Points, in no order, along strands that fork, close into loops and pass close to each other.
(in the rows, 128 means zero)
Points whose rows are less than 109 apart are linked; no others are. Some points are linked to none.
<1094>: [ 88 108 134 129 159 138 157 132 151 125 108  67 106 135 145 149  85 103
 144  91 150 147 119 124 154 149 169 160 137 126 130 178 114 115 127 104
  69  72 137 144 170 123 107  83  87 155 127 192 126 100  95]
<670>: [ 89 162 194 143 133  82 102 125 174 127 177 153 125 134 132 122 151 137
  82 140 147  90  97 117 134  76 118  99 122 104 124  92 127 100 128 127
 155 175 156 103 135 129 187 124 116 139 129 117 123 115 108]
<461>: [ 85 155 180 137 136 109 164 104 182 123 139 121 127 100 136 144 136 122
 131 137 116 104 139 129 194 106 128  97 113 121  78 137 107 153 135 128
 132 122 135 102  96  78 156 125 142 163 150 115 142  84 140]
<760>: [102 135 172 126 150 124 220 144 204 147 127 106 137  86 162 137 139 126
 130  84 140  90 107 104 162  85 126 134 113 125  98 121 102 103 130 111
 127 118 126 105 133  94 138 105 119 148 166 128 137 100 115]
<312>: [120 131 119 133 127 130 103  91 101 109 113 108 119 136 101 148 101 105
 128 132 102 148 150 164 181 168 158 102 125 138 105 181 135 162 135 113
 111  71 144 123 109  97 117 138 126 150 107 164 129 101 139]
<115>: [153  92  92 113 138 143 142 174 148 141 126 116 149 146 164 110 113 138
 121 105 162 132 121 111  51 136 159 177 138 103 182 102  92  70 145 110
 133 152 102 177 163 169  99  99 129 109 130 127 149 131 103]
<1332>: [134 114 128 114 120 123 188 176 175 146 172 158 153 105 155 119 162 155
  98  90 145 111 102  95  82  98 124 116 124 111 126  64 101  91 146 138
 172 158 110 127 122 137 121 104 151 105 154  98 147 145 119]
<1341>: [145 134  75 137 108 132  55 108  50  89 103 129 126 143  99 111 154 135
 137 164  94 150 157 160 126 137 104 100 131 165 137 169 176 165 117 156
 115 126 133 141  94 124 149 179 132 131  94  99 117 144 157]
<698>: [148 148 134 116 135 152 174  84 127 126 105 156 119  70 159 149 131 115
 161 120  79 155 152 125 252 151  76 133 103 158  66 181 155 189 149 152
 146  82 134  91  50  82  89 126 150 135 143 126  88  94 172]
<774>: [182 106  84 115 101 133 107 132  95 143  88 118 130 134 144 100 127 148
 156 127 134 165 136 131 134 113  90 137 123 146 137 149 131 135 133 143
 130 134 119 140 120 120  83 169 132 121 119 100 136 141 139]
<1228>: [164  92 111 129 146 137 164 171 129 151 129 106 139 114 161 131 105 129
 144  94 152 134 125 128 116 139 143 152 144 116 147 113 100 115 117 121
 106  99 110 178 151 118  76 121 140 119 116 148 142 114 144]
<770>: [129 142  70 132 118 136  65  89 118 111 104 129 138 167 107 127 129 118
  88 161 113 170 125 115  70 102 148 167 124 135 157 178 155 122 120 150
 120 138 129  89 128 150 129 118  81 140 138 131  85 143  89]
<1208>: [ 93 154 140 145 131 115  81 105 160 129 144 134 129 143 123 140 145 118
  85 151 119 127  92 113 104  97 146 140 122 117 122 124 137  89 124 125
 131 147 135  97 150 144 161 111  94 148 129 127 105 130  87]
<1252>: [ 91 141 155 140 138 126 150  83 143 119 112 102 118 116 113 155  97 115
 139 126 115 114 149 156 215 151 159 107 118 135  94 170 113 164 135 117
 114  76 131 106 106  75 137 115 134 164 131 150 131  61 141]
<30>: [145 130 127 125 113 134 125  97  92 126 122 161 134 102 127 137 130 108
 145 146  96 139 171 154 219 140 101  93 124 163  85 150 123 182 146 159
 129  98 125 108  83  78 124 155 171 136 124 113 133 110 180]
<23>: [130 152  57 139 110 128  66  86 107 109  88 130 131 170 113 121 127 112
  98 161 108 176 137 125  74 122 141 149 125 153 148 202 164 166 126 145
 106 108 132  94 100 125 107 137  92 124 137 135  74 134  93]
<635>: [174  97  88 112 109 136  98 146  77 137  93 103 141 138 133 101 119 146
 172 120 149 154 136 123 112 137 110 143 147 147 159 137 132 142 117 125
 123 138 125 159 135 127  87 154 129 129 109 112 137 140 138]
<929>: [152 126  69 125 111 143  71  97  95 109  85 111 122 169 122 123 116 118
 125 153 121 179 136 149  92 133 119 151 125 152 156 200 152 161 120 121
 105 102 132 109 105 133 102 156 100 131 115 134 102 132 107]
<814>: [146 156 117 111 123 137 184  80 143 127  89 118 110 114 148 141 110 133
 139 119 103 181 148 144 210 135 103 142  95 127  95 192 146 172 154 141
 134  73 142 109  71  91  69 113 125 127 137 145 108  96 155]
<1222>: [162 104 134 121 131 137 119 150  50 150 133 126 143 116  96 128 117 125
 155 115 138 115 160 131 142 153 141 111 142 138 123  93 114 139 115 127
  95 131 122 161 158 122 105 158 164 119 114 135 171 133 170]
<582>: [112 136 106 139 140 148  86  89  93 104 101  89 128 158 104 159  78  92
 135 136 119 167 153 171 143 175 162 128 132 134 128 194 132 172 127 106
  90  65 156 116 127 104 109 129 112 156 111 194 118 104 128]
<691>: [ 97 140 168 143 139 135 151  95 106 123 117 117 127 106 110 160 102 107
 148 127 119 106 167 163 235 172 158 107 131 147  89 152 116 174 118 119
 111  75 125  97 102  59 133 125 160 148 131 148 133  51 167]
<1283>: [158  93  79 119 117 143  90 142  98 132 107 101 147 162 135 109 123 128
 165 125 145 151 134 118  85 143 126 157 148 144 165 136 127 114 114 118
 120 140 123 149 139 154 108 143 108 116 114 125 139 143 123]
<804>: [ 99 150 131 158 133 128  65 115  49 114 121 136 141 143  63 128 124 107
 140 168  93 102 158 171 121 160 139 108 121 141 131 117 161 139  95 122
  97 139 147 136 146 140 176 167 139 123  95 129 146 142 136]
<903>: [173 127  94 118 101 133 124 116 125 134  84 114 116 140 149 116 126 136
 145 125 121 178 126 136 137 103  94 154 118 143 138 170 125 134 145 130
 146 116 129 120 110 116  71 156 125 124 122 118 118 127 123]
<709>: [119 128 139 158 118 125  97 132  85 130 135 149 134 153  88 110 135 146
 129 139 126  89 126 118  88 151 129 110 122 121 150  80 142  98 105 131
 128 170 130 131 158 167 174 137 138 105 108 127 138 166 110]
<802>: [189 105  68 118  94 119 125 129 169 136 109 118 135 171 168 110 137 155
 129 125 126 144  95  95  75  95  97 187 121 121 154 143 140 100 151 138
 166 142 112 112 118 163  98 124  96 132 142 101 109 172  98]
<1263>: [174  92  70 107 101 136  86 145  71 123 127 152 127 158 102  81 169 179
 153 142 155 119 138 119  79 133  82 114 144 121 167 100 156 110 113 167
 128 179 125 154 122 166 152 163 134 105 117  93 128 182 123]
<303>: [144  98  70 120 125 133 134 143 178 126 117  88 130 175 160 125 103 127
 124 116 135 153 103 109  59 119 157 198 144 126 172 142 109  89 137 112
 144 123 108 119 151 167 101  98  81 121 134 149 107 133  89]
<980>: [202 106  85  84 110 155 175 161 129 145  81 167 138  83 188 121 155 153
 161 116 153 168 105 108 129  82  60 137 115 132 120 102 135 144 130 149
 177 153  89 136  83 118  46 179 138 102 138  79 109 171 136]
<950>: [109 141 148 132 123  98 167 139 208 137 143 137 123  97 150 139 171 153
 105 104 131 118  83  90 129  64 107 138 122 105 113 104 108  85 159 108
 176 154 130  92 116 122 142  89 112 136 156  97 126 140 115]
<803>: [150  91  87 116 138 150 123 160 127 116 132 125 155 170 139 107 106 143
 125 134 152 128 122 105  31 143 147 185 132 116 195  85 110  75 121 115
 140 161 113 168 164 185 132 104 112  98 131 126 142 146  96]
<1162>: [ 95 167 131 123 120  98 144  72 173 112  89  87  95 129 137 149 116 131
 108 124  88 152 114 128 161 139 124 134  97 112  89 197 151 175 164 116
 116  67 159 106  93 110 112  93  82 163 157 163  68  99 118]
<133>: [ 89 154 150 174 130 119  79 121 101 135 140 167 142 144  81 112 128 129
 110 162 131  85 117 127  88 122 134 122 126 127 144  93 153 107 109 148
 126 177 139 115 166 177 210 135 131 123 103 128 113 156  95]
<91>: [160 115  40 121  95 147  62  96  90 112  61 126 118 163 125 107 132 142
 153 156 141 175 134 155  93 115  96 154 134 161 181 184 159 163 119 132
 108 120 117 117  99 141 109 167  99 130 108 100  98 153 123]
<395>: [ 97  99 132 131 134 124 119 149 141 123 119  95 128 151 127 144 107 102
 125 117 132 124 109 109  91 135 162 139 147 130 139 117 115  85 123  88
 120 132 127 134 177 150 143  99  95 126 120 165 129 118  98]
<738>: [126  98  97 135 139 125 150 145 162 133 116  84 125 148 157 131 100 114
 143  96 134 159 119 121 110 137 151 173 147 123 148 155 109 103 135 108
 107  92 127 143 156 133  86 100 100 134 121 177 121 124 104]
<612>: [164 102  98 123 106 122 123 153 119 141 139 135 146 149 134 103 149 160
 130 127 127 120 127 100  78 134 105 130 125 120 148  88 125  97 122 140
 163 173 116 140 131 164 122 126 137 108 130  95 143 167 116]
<176>: [163 140 170 113 154 154 197 112 120 145  99 151 131  74 163 156 118 130
 164 113 132 117 157 155 215 148 104 129 118 149  82 124 105 142 123 126
  90  71 108 109  97  95  90 129 150 147 124 139 124  71 161]
<623>: [137 124 154 123 142 146 188 119 144 142 121 149 141  82 131 154 123 120
 147 113 135 116 158 143 188 137 118 111 116 139  90 124  95 139 137 136
 103  94 118 108 106  86 113 134 152 144 136 121 153  92 163]
<1064>: [ 91 150 168 123 144 102 197 139 218 137 135 105 128 102 157 141 161 141
 115 100 132  99  92 102 150  66 112 137 120 115 100 120 107  97 152 114
 144 134 130 112 137 104 145  88 112 143 168 103 136 106 110]
<916>: [168 103  42 114  98 149  53 118  68 117  60 129 104 148 106  95 140 160
 166 162 140 171 149 163 117 122  95 123 138 155 177 158 163 162 118 145
 112 152 110 141  97 139 118 187 115 133 101  90 113 159 148]
<601>: [151 153 205 106 132 115 169 158 160 146 189 226 117  64 135 108 180 126
 125 112 138  96 128 119 179 131  79  76 103 132  85  89  96 154 144 163
 133 178 110 112  91 117 135 165 200 150 138  69 163 149 168]
<706>: [126 152 119 128 115 119 145  74 131 111  99 109 103 120 122 143 112 123
 124 125  91 167 143 138 204 153 121 122 109 135  92 196 142 180 156 135
 130  69 145 100  84  86 103 116 115 143 130 151 100 112 149]
<1364>: [144 114 154 100 129 149 207 192 153 147 208 169 133  99 140 127 173 145
 107 105 168  94 107 122  83 120 124  91 122 121 142  54  97  89 132 136
 141 173 102 141 143 162 118 124 189  90 138  79 166 147 134]
<707>: [148 176 164 112 159 155 224  84 159 129  87 134 115  72 191 164 136 121
 150 120  88 141 160 141 240 145 106 142  93 143  54 164 137 171 139 122
 133  83 122  95  59  92  79  93 142 151 147 149 100  71 151]
<325>: [116 114 163 108 155 146 203 190 172 136 169 128 131  99 145 125 121 128
  88  77 185  80 100 124  82 111 168 116 131  98 143  61  87  61 127 105
 128 150 112 160 175 145 135  96 150  89 154 114 174 111 117]
<828>: [148 184 172 114 155 156 229  99 184 143 102 146 111  66 196 161 158 113
 149 113  80 136 141 130 224 123 112 143  78 137  52 148 136 165 151 136
 151  97 129  97  65  99 100 100 140 154 158 122 107  96 145]
<101>: [122 100 122 124 149 137 108 164  87 135 129  95 153 130 117 130  99 102
 170 114 138 124 148 126  78 174 176 157 155 128 172  90 118 120 112 113
  96 125 132 190 181 147 117 116 143 108 104 166 162 137 134]
<240>: [104 157 213 154 123 102 119 132 137 118 185 177 113 116 117 123 142 125
 113 145 131  98 151 142 168 119 113  73 125 127 103  89 112 147 118 144
 142 173 149 106 104 106 176 157 160 139 132 112 162 132 145]
<862>: [ 98 146 135 122 137 125 162  80 157 112  81  85  96 134 123 149 100 131
 128 110 113 154 136 142 174 140 149 133 105 111  98 192 129 157 154 122
  98  70 145 110 111 103  97  86 105 162 136 174  96  87 116]
<1090>: [133 112 137 128 118 126 155 164 120 145 179 154 145 123 111 113 151 153
 122 114 144 107 128 104  98 135 133  99 134 119 143  74 116 107 118 130
 146 172 116 146 150 149 120 135 177 101 137 102 157 147 133]
<767>: [122 168 184 121 144 105 180 130 218 141 135 186 133  59 157 123 164 127
 127 117 115 108 120 109 186  96  81 114  98 129  81 118  95 153 165 136
 159 156 124  96  71  99 143 124 144 167 150  80 141 127 147]
<17>: [149 105 120 128 105 112 153 159 141 150 154 145 148 126 146 107 157 157
 112 109 128 118 114  96  91 117 114 120 124 116 132  83 114  90 132 134
 168 165 112 129 132 140 117 121 138 106 137  94 145 151 115]
<1231>: [108 136 175 140 115 106 148 156 165 135 200 166 129 127 124 114 151 147
 101 111 163  90 100  93 107 100 124  98 133  98 138  57 113  88 125 126
 177 190 123 113 136 150 170 115 146 114 146 103 145 153 103]
<394>: [112 102  92 125 143 131 132 140 165 114 127  80 116 171 160 150 100 110
 118 114 139 137  94 108  58 117 166 184 151 130 157 135 111  87 129 106
 134 122 106 129 179 162 127  80  71 125 147 174 103 129  73]
<317>: [ 75 121 189 133 144 122 149 177 131 131 168 119 137 128 110 121 110 102
 115 104 155  73 114 119 113 141 170 105 133 101 129  71 128  92 120 107
 140 147 133 169 188 144 172 128 131 104 132 146 160 102 114]
<762>: [146 108 112 137 107 117 120 131 144 143 117 112 128 142 137 119 142 139
 121 118 116 147 110 104 109 113 122 141 123 132 123 137 116  91 150 121
 142 130 126 109 134 132 103 128 110 126 124 123 130 142 114]
<1249>: [159  94 111 112 149 149 122 163  68 142 129  91 157 122 125 107 108 119
 168 117 157 123 143 123  92 174 162 137 159 122 170  99 117 135 103 121
  91 127 121 198 169 139  91 136 166 103 109 142 160 146 155]
<37>: [133 140 151 122 129 149 167  91 127 130 124 158 132  82 144 146 132 111
 152 134  95 136 165 144 239 152  92 114 107 151  80 154 124 180 147 152
 132  87 111  99  75  71 115 139 160 138 135 122 118  92 170]
<1357>: [ 98 112 125 134 130 125 101 120 148 123 115 100 114 147 117 147 122 105
 107 127 115 138 108 128 110 125 149 135 127 127 125 149 118  96 128  97
 120 115 131 113 158 136 137 120  94 142 128 162 118 114 107]
<368>: [ 99 111 166 134 142 141 173 179 150 138 165 128 129 121 126 121 123 119
 103  95 159  86 110 110  93 132 162 116 138 108 133  60 112  85 127 111
 147 144 114 166 177 138 137 111 141  95 141 122 154 112 107]
<535>: [164 110 108 128 109 118 146 143 146 147 104 105 132 126 144 119 125 136
 140 104 126 160 127 113 139 119 108 157 115 132 124 159 120 108 137 130
 127 107 126 128 130 120  76 135 114 129 124 143 124 126 133]
<821>: [153 101 102 128 123 133 135 151 129 148 116 105 138 135 138 122 107 126
 154 101 137 160 127 117 126 137 142 155 139 131 144 146 111 113 129 114
 113 112 122 151 149 122  76 132 121 132 110 149 133 122 127]
<957>: [ 69 131 210 147 144 120 125 166 122 132 175 116 125 130 101 116 120 104
 112 125 149  78 122 127 127 134 150 100 136 109 112  90 127 107 111 114
 139 151 149 138 186 132 191 129 119 113 133 151 150 100 112]
<1277>: [109 168 189 164 120  91 102 127 122 115 183 187 110 121 108 125 134 128
 110 155 111 103 155 154 181 120 107  65 128 135 106  96 133 165 109 152
 142 173 149 111  80 105 196 172 168 130 122 108 137 138 156]
<529>: [157  99 118 117 152 156 166 191 140 148 134 113 133 108 169 122 111 137
 118  88 177 118 113 126  66 133 157 150 137  99 167  80  76  67 133 115
 115 126  98 187 170 149  87 101 141  99 132 133 154 125 121]
<969>: [ 77 118 178 139 150 133 133 161 102 135 159 110 133 136  87 117  91 107
 137 110 141  80 138 125 101 165 173 110 135 116 143  70 131 107 107 106
 137 154 132 178 197 156 155 131 140  99 114 145 158 135 114]
<795>: [180  99 122 116 159 150 188 183 144 161 143 123 138  99 172 136 112 146
 123  93 173 128 112 130  83 130 124 139 145 107 156  92  82  95 123 111
 113 116  94 176 156 140  63 120 142 107 124 132 156 126 142]
<428>: [ 66 179 152 142 125  83  96  81 197 112 159 137 115 125 126 150 151 118
  72 147 117 119  89 114 135  79 141 121 113 109 117 153 158 128 130 131
 145 128 162  97 127 117 158 103  99 157 141 113  75  99 113]
<893>: [118 157 109 156 114 110  51  90  46 101 119 125 129 135  87 132 130 100
 124 157  80 135 158 160 176 164 139  91 125 164 102 162 172 181 100 137
 109 102 145 118 102 105 172 170 139 142  93 128 126 139 152]
<554>: [137 142 166 133 151 145 179  91 113 129 111 142 135  81 138 163 114 110
 160 122 121 114 169 158 228 164 137 121 119 154  93 143 117 167 128 116
  91  60 112 102  86  73 102 122 162 135 118 147 126  50 166]
<581>: [ 74 148 165 168 135 126  76 123  67 127 129 138 133 157  73 132 112 106
 119 169 108  95 145 169 116 139 154 105 120 134 127 121 157 131  99 118
 113 146 152 123 155 142 186 154 135 129  92 145 135 132 122]
<1176>: [152 143  59 149  96 122  49  98  81  90  96 154 120 135 123  93 164 147
 118 164  94 155 146 137 122 106  88 111 125 158 143 171 190 157 121 178
 138 141 129 126  73 128 147 173 127 133 102  85  90 155 150]
<341>: [189  90 150  83 165 174 175 162  68 147 149 116 137  78 134 154 105 133
 182 136 173  90 148 154 126 162 132 112 184 105 126  81  94 172 111 127
  95  97 104 161 160 132  68 140 207 103 101 153 172 132 181]
<1365>: [163  96 130 103 155 165 148 165  76 146 146 106 147 102 118 127  95 132
 159 119 158 108 141 134 101 160 158 127 158 112 150  77 105 137 116 123
  85 127 113 199 179 150  89 133 183 104  99 134 168 136 171]
<291>: [125 141 120 135 109 126 111  74  93 115 117 114 118 128 108 141 109 115
 132 130  98 146 147 150 214 163 127  91 113 147  88 189 142 184 134 140
 119  68 140  93  88  80 130 142 133 142 122 146 113 109 159]
<940>: [179  96  64 115  89 142  77 144  54 114  99 158 105 130  86  81 169 184
 158 157 144 141 144 135 100 113  69 104 148 120 172 108 163 128 115 175
 138 177 118 150  98 161 158 192 140 106 116  75 118 182 139]
<490>: [132 123 103 131 129 134  83 113  91 121 104 100 128 151 109 137  98 104
 140 144 124 173 148 147 121 153 146 141 134 145 142 177 120 147 121 105
  95  96 144 126 138 125 105 141 106 145 104 171 138 121 126]
<1047>: [147 121  99 138 113 122 104 118 146 133 133 129 132 148 141 120 151 136
 105 143 110 134  99  95  76 108 126 149 112 121 134 130 132  81 137 138
 146 151 119 106 128 154 130 110  96 137 120 115 118 161 101]
<466>: [122 150 149 137 113  92 135 135 185 134 159 156 133 118 148 124 165 162
 102 120 136 119  87  92 118  71 111 123 124 106 114  90 110  88 155 125
 181 176 127  93 120 139 154 101 114 137 143 103 133 164 114]
<855>: [101 123 133 121 150 136 155 106 150 125  96  78 103 132 126 140  88 111
 144 106 137 157 136 138 170 144 155 153 123 118 113 183 117 127 143 112
  78  67 135 129 144 118  98  92 100 157 127 187 127  96 109]
<1269>: [103 149 106 161 131 130  65 100  40  99 121 131 142 151  75 133 126 103
 134 172  92 124 165 166 138 159 146 103 119 149 129 152 173 159  94 134
  96 123 149 133 124 120 168 167 125 132  87 138 135 138 144]
<224>: [ 92 187 134 129 122  97 139  83 203 125  92 102  90 124 146 161 151 136
  79 128 101 149  81 109 113 100 125 157 109 105 100 179 147 144 173 122
 137  82 155 109 116 126 124  77  80 161 182 133  52 112  95]
<919>: [142 142 133 143 112 119  90 106  68 115 141 154 123 121 109 127 138 119
 138 146  86 127 170 157 199 144 106  76 137 160  87 132 138 183 124 156
 134 119 130 125  85  85 159 175 170 132 119 107 145 133 177]
<595>: [165 127  74 119  98 137  88 109  56 111  94 144 111 113 123 101 129 153
 157 159  87 171 162 154 190 107  70  84 145 174 112 169 163 201 123 169
 148 121 119 136  64  93 133 190 154 141 107  89 114 148 177]
<858>: [162 135  80 122 102 138  73  97  67 111  97 124 115 127 123 106 133 134
 136 150  90 167 153 162 166 123  93  95 128 163 121 180 162 179 127 152
 138 121 127 136  81 104 127 180 146 134 110 105 119 140 164]
<1366>: [102 139 121 130 132 111  99 102 178 130 131 121 116 142 130 157 145 119
  84 142 120 142  79  97  78  78 152 174 117 114 130 143 133  90 144 140
 131 142 130  94 159 153 146  82  83 156 161 134  82 136  78]
<1318>: [171 137  84 129 107 119 107 107 168 132 121 129 127 153 149 113 144 141
  97 150 121 145  82  93  74  77 116 177 117 120 137 150 133  91 161 152
 168 151 120  98 121 159 117 114  87 146 147 104  96 180  93]
<247>: [120 102 119 112 143 140 102 160  65 121 128 110 162 146  94 113 103 124
 168 133 137 112 155 130  58 185 154 155 161 127 195  90 131 121 106 112
 104 153 132 189 182 164 134 126 134  90 113 146 150 158 131]
<235>: [ 94  96 109 110 151 124 165 141 193 113 119  73 116 156 167 149 106 114
 116  91 149 135  92 114  83 119 171 183 147 123 154 155 107  87 150 100
 110 100 121 141 177 145 106  61  69 120 148 175 102 109  79]
<1326>: [ 77 171 184 149 133  75  90 106 181 119 179 151 118 135 134 134 155 124
  74 149 131 102  99 124 147  72 129 113 115 115 120 122 155 118 127 136
 153 160 160 100 122 118 178 117 103 149 126 109  95 103 118]
<1113>: [102 122 167 113 137 118 206 175 208 137 174 162 148 102 151 129 166 149
 102  79 160  81  83  99  93  86 126 111 125  98 124  63 103  81 139 125
 168 164 108 131 128 130 137  85 137 108 166  89 149 124 115]
<598>: [ 68 152 141 152 126 109  87  87 131 110 137 112 114 143 107 155 119  94
  95 153 107 127 119 145 155 137 164  93 116 124 102 159 158 160 118 126
 122  91 153 104 126 101 163 141 113 153 116 150 116 103 123]
<705>: [112 122 176 115 153 149 220 190 190 132 183 144 140  95 146 122 148 129
  92  79 183  65  93 114  91 102 136 110 122  94 127  64  90  74 117 114
 144 153 105 136 154 134 137  94 160  98 160  95 167 115 116]
<1276>: [ 80 153 178 172 132 121  79 136  92 140 156 155 130 144  88 115 131 118
 110 166 130  88 125 147 115 122 136 106 121 121 128  97 150 112 112 134
 124 164 153 123 155 150 200 150 138 127 105 139 133 132 109]
<717>: [ 74 151 150 155 134 115  75 101  95 120 134 129 124 149  93 139 125  98
 108 166 106 119 133 165 148 142 163  96 123 129 110 141 154 147 110 121
 122 120 151 109 136 116 173 145 128 139 107 140 132 119 123]
<769>: [157  98 127 114 133 137 160 175 105 150 161 134 154 116 125 121 129 142
 121 112 154 113 135 114  87 141 147 114 133 123 150  65 107 109 121 113
 125 155 110 174 158 151  93 127 169  99 126 117 163 138 151]
<1351>: [ 95 154 211 140 128  96 140 159 168 130 198 159 123 112 128 106 153 138
 106 118 156  81 112  99 126  90 108  87 130 106 121  75 111  97 121 128
 164 183 138 110 137 131 181 124 130 125 144 115 148 126 109]
<996>: [159 106 159 100 167 163 158 157  69 150 162 111 147  93 111 152  97 124
 160 107 167  93 142 145 122 163 167 113 167 105 135  72 102 153 102 119
  89 118 116 177 177 136  95 132 194 108 105 145 175 128 188]
<301>: [ 78 151 147 135 132 119 119  85 150 111 126  95 113 138 111 157 103 116
 116 139 104 119 124 140 183 147 154  94 116 119  95 169 141 157 132 118
 123  77 153 110 125  91 154 122 117 156 134 152 113  83 127]
<1165>: [106 133 157 137 127 129 153 108 150 125 127 131 132 110 118 142 119 120
 131 130 108 119 152 141 191 126 138 106 113 129  95 139 105 153 140 122
 127 100 123 103 105  74 138 137 136 140 138 130 155  86 146]
<845>: [113 179 123 124 117 103 140  85 181 135  80 100  88 136 144 149 141 138
  89 141  78 170 102 117 137 120 113 149 101 105 101 190 150 163 173 135
 136  76 160 109  87 116 109  85  82 146 166 152  47 126 117]
<1233>: [166  95 145  86 152 151 194 178 121 148 174 147 139  98 126 146 122 138
 136 109 160 105 129 135 114 142 132 101 146 126 124  75  96 122 114 118
 109 128 104 170 162 146  95 138 182 109 129 120 164 126 168]
<131>: [ 89 183 148 133 134  79 111  76 210 123 129 122  98 124 138 174 163 123
  72 132 110 133  79 104 116  78 136 148 115 105 111 166 149 132 151 124
 144 111 157 107 121 128 145  79  90 161 177 112  74 109  99]
<1030>: [168 100  73 118 111 124 131 144 163 138 113 104 142 169 164 114 122 137
 139 117 135 150  99 107  74 115 132 188 136 126 157 144 125  99 136 119
 160 135 109 127 134 159  92 111 102 124 129 127 115 147  99]
<971>: [ 94 160 199 136 129  94 145 112 192 119 159 160 124  91 135 125 136 116
 118 145 118  98 138 126 194  99  94  97 121 138  90 123 111 170 140 134
 149 147 136  97  75  78 174 131 147 158 149 108 144 110 157]
<68>: [163 149  96 138  97 118  85 100 104 112 129 168 123 100 147 103 160 145
 125 145  78 164 138 145 159  89  58  95 132 164 107 147 150 166 137 165
 161 144 118 122  66 115 140 161 158 124 120  73 118 157 165]
<722>: [135  92  96 108 136 147 105 160  74 117 136 128 152 157 103 107 121 150
 150 136 150 105 140 120  49 174 135 151 147 122 206  80 131  98 113 135
 120 171 127 185 167 189 129 134 139  83 112 129 139 170 121]
<1178>: [128 139 141 137 110  97 143 150 185 135 182 159 140 140 143 116 159 165
  91 118 156  98  80  92  99  77 119 119 124  96 130  54 122  75 135 128
 191 191 126 110 130 153 170  90 110 131 149 100 123 172  90]
<1016>: [114 160 171 159 117 101  96 113  96 112 169 174 115 124  99 127 131 113
 133 152 100 115 167 162 194 141 122  70 132 143  94 106 135 177 117 149
 136 147 141 110  93  93 189 169 180 134 121 104 152 144 174]
<1046>: [179  86  44 115  90 147  63 138  64 124  64 146 110 149 102  83 156 169
 168 156 152 153 150 140  93 121  84 129 152 139 172 137 162 138 116 153
 130 154 113 139 104 151 137 186 112 112 115  82 119 176 145]
<543>: [165 154 168 101 161 164 205  96 134 129  93 142 119  69 188 160 125 125
 167 120 102 134 160 153 232 155 102 150 101 147  68 148 125 156 126 117
 106  67 112  98  67  90  66 114 150 145 136 143 114  71 161]
<597>: [ 88 106 146 138 143 126 113 152 114 137 129 103 131 138 108 135  93  95
 140 115 138 115 136 127 116 155 171 130 144 124 128 113 117  98 111  93
 113 120 133 149 176 140 142 117 109 131 111 165 160 119 115]
<1255>: [144 138  88 113 114 137 111 104 133 119  79  94 101 168 132 131 100 122
 130 123 124 197 123 150 107 135 123 174 133 124 140 208 136 161 145 107
  98  76 138 104 107 134  76 122  89 128 135 172  85 117 104]
<253>: [147  90  75 116 128 146  97 151 103 117 132 136 151 178 113 107 116 144
 134 151 142 119 131 113  44 162 127 161 145 127 201 101 131  91 107 134
 129 159 124 167 155 189 144 118 108  86 119 133 125 174 111]
<895>: [ 95 102 118 124 158 132 174 139 174 125 107  61 108 135 166 142  96 118
 141  81 149 154 107 119 128 124 169 181 147 123 143 166 107 107 138 110
  82  83 124 144 168 133  94  64  82 128 133 192 107 110  87]
<165>: [136 126 162 128 114 121 134 126 125 140 150 186 132  97 117 123 152 129
 135 131 114 126 156 135 169 123  96  91 121 142  85 111 105 147 129 144
 126 144 126 111 115  94 148 161 171 126 147  91 168 139 160]
<278>: [148 103  80 128 128 143  71 143  74 120 106 110 149 169 102 114 116 128
 156 145 139 132 143 125  71 155 125 159 161 145 176 136 146 117  96 112
  99 134 130 149 145 159 131 140  98 104 101 137 140 159 124]
<630>: [101 155 208 133 132 103 147 136 180 120 177 188 128  92 122 121 145 126
 121 137 133  94 151 130 176 106 105  88 126 126  95 101 102 149 132 140
 145 165 138 100  89  95 163 140 165 146 143  96 157 126 149]
<27>: [171  90  74 109 106 140 116 150  97 129 142 139 145 159 116  92 152 181
 134 141 152 112 127 104  69 146  98 134 133 115 174 101 135 101 125 158
 147 186 114 167 138 175 137 141 140 103 127  90 134 178 115]
<780>: [ 76 118 165 140 149 129 107 159  87 131 141 112 141 139  85 130  83  86
 145 124 134  98 129 129 103 158 172 128 145 132 137  90 130 118 101  90
 120 138 138 162 195 146 167 128 119 111 109 166 155 120 115]
<1372>: [135 108 116 142 119 130 104 140 112 135 146 136 141 156 119 116 141 145
 125 140 131 106 118 104  74 146 129 122 125 123 152  90 123  85 116 129
 144 166 124 135 147 165 152 123 124 112 119 124 138 167 107]
<454>: [167 159  96 100 106 142 166  84 145 117  64 114  88 128 159 130 111 132
 134 123 104 214 141 140 191 133  85 164 102 116 104 195 168 195 154 131
 144  75 152 121  64  96  51 135 107 118 153 129  93 115 150]
<1251>: [111 143  92 131 127 118  88  89 149 124 120 126 131 166 122 147 134 116
  77 158 106 157 104  99  72  96 158 167 116 128 143 166 146 111 133 145
 126 145 133  87 139 151 135 100  83 142 150 142  81 142  78]
<1053>: [151  93  69 119 128 142  67 140  69 120 117 132 151 177  90 105 120 130
 158 152 147 119 139 132  56 142 114 166 158 141 202 119 162 113  92 138
 104 155 130 151 155 179 156 143  97  89 103 146 121 182 122]
<243>: [ 71 137 185 156 133 124  99 140 120 146 157 128 127 138 105 119 130 120
 107 146 147  93 101 129 104 122 148 111 136 117 124  89 140  90 112 119
 144 153 134 121 181 151 186 126 114 130 123 141 133 119  94]
<66>: [115 115 105 141 127 133  91 119 109 122 108 103 124 152 114 141 109 101
 126 143 118 158 129 129 103 139 147 139 132 144 140 156 122 112 121  94
 107 114 140 117 149 138 121 136 102 140 107 165 134 127 111]

A piece is all that can be reached along the links. How many separate loops has the piece of each point below (a circle has one, a figure eight two, a Y none), and how many tips (points with one link)?
<1228> -> loops 2, tips 2
<1113> -> loops 2, tips 6
<858> -> loops 0, tips 2

How many points has the smallest loop of links through each point below? Write - if it is on no loop.
<705> -> 14
<795> -> 14
<235> -> 12
<176> -> 6
<1326> -> -
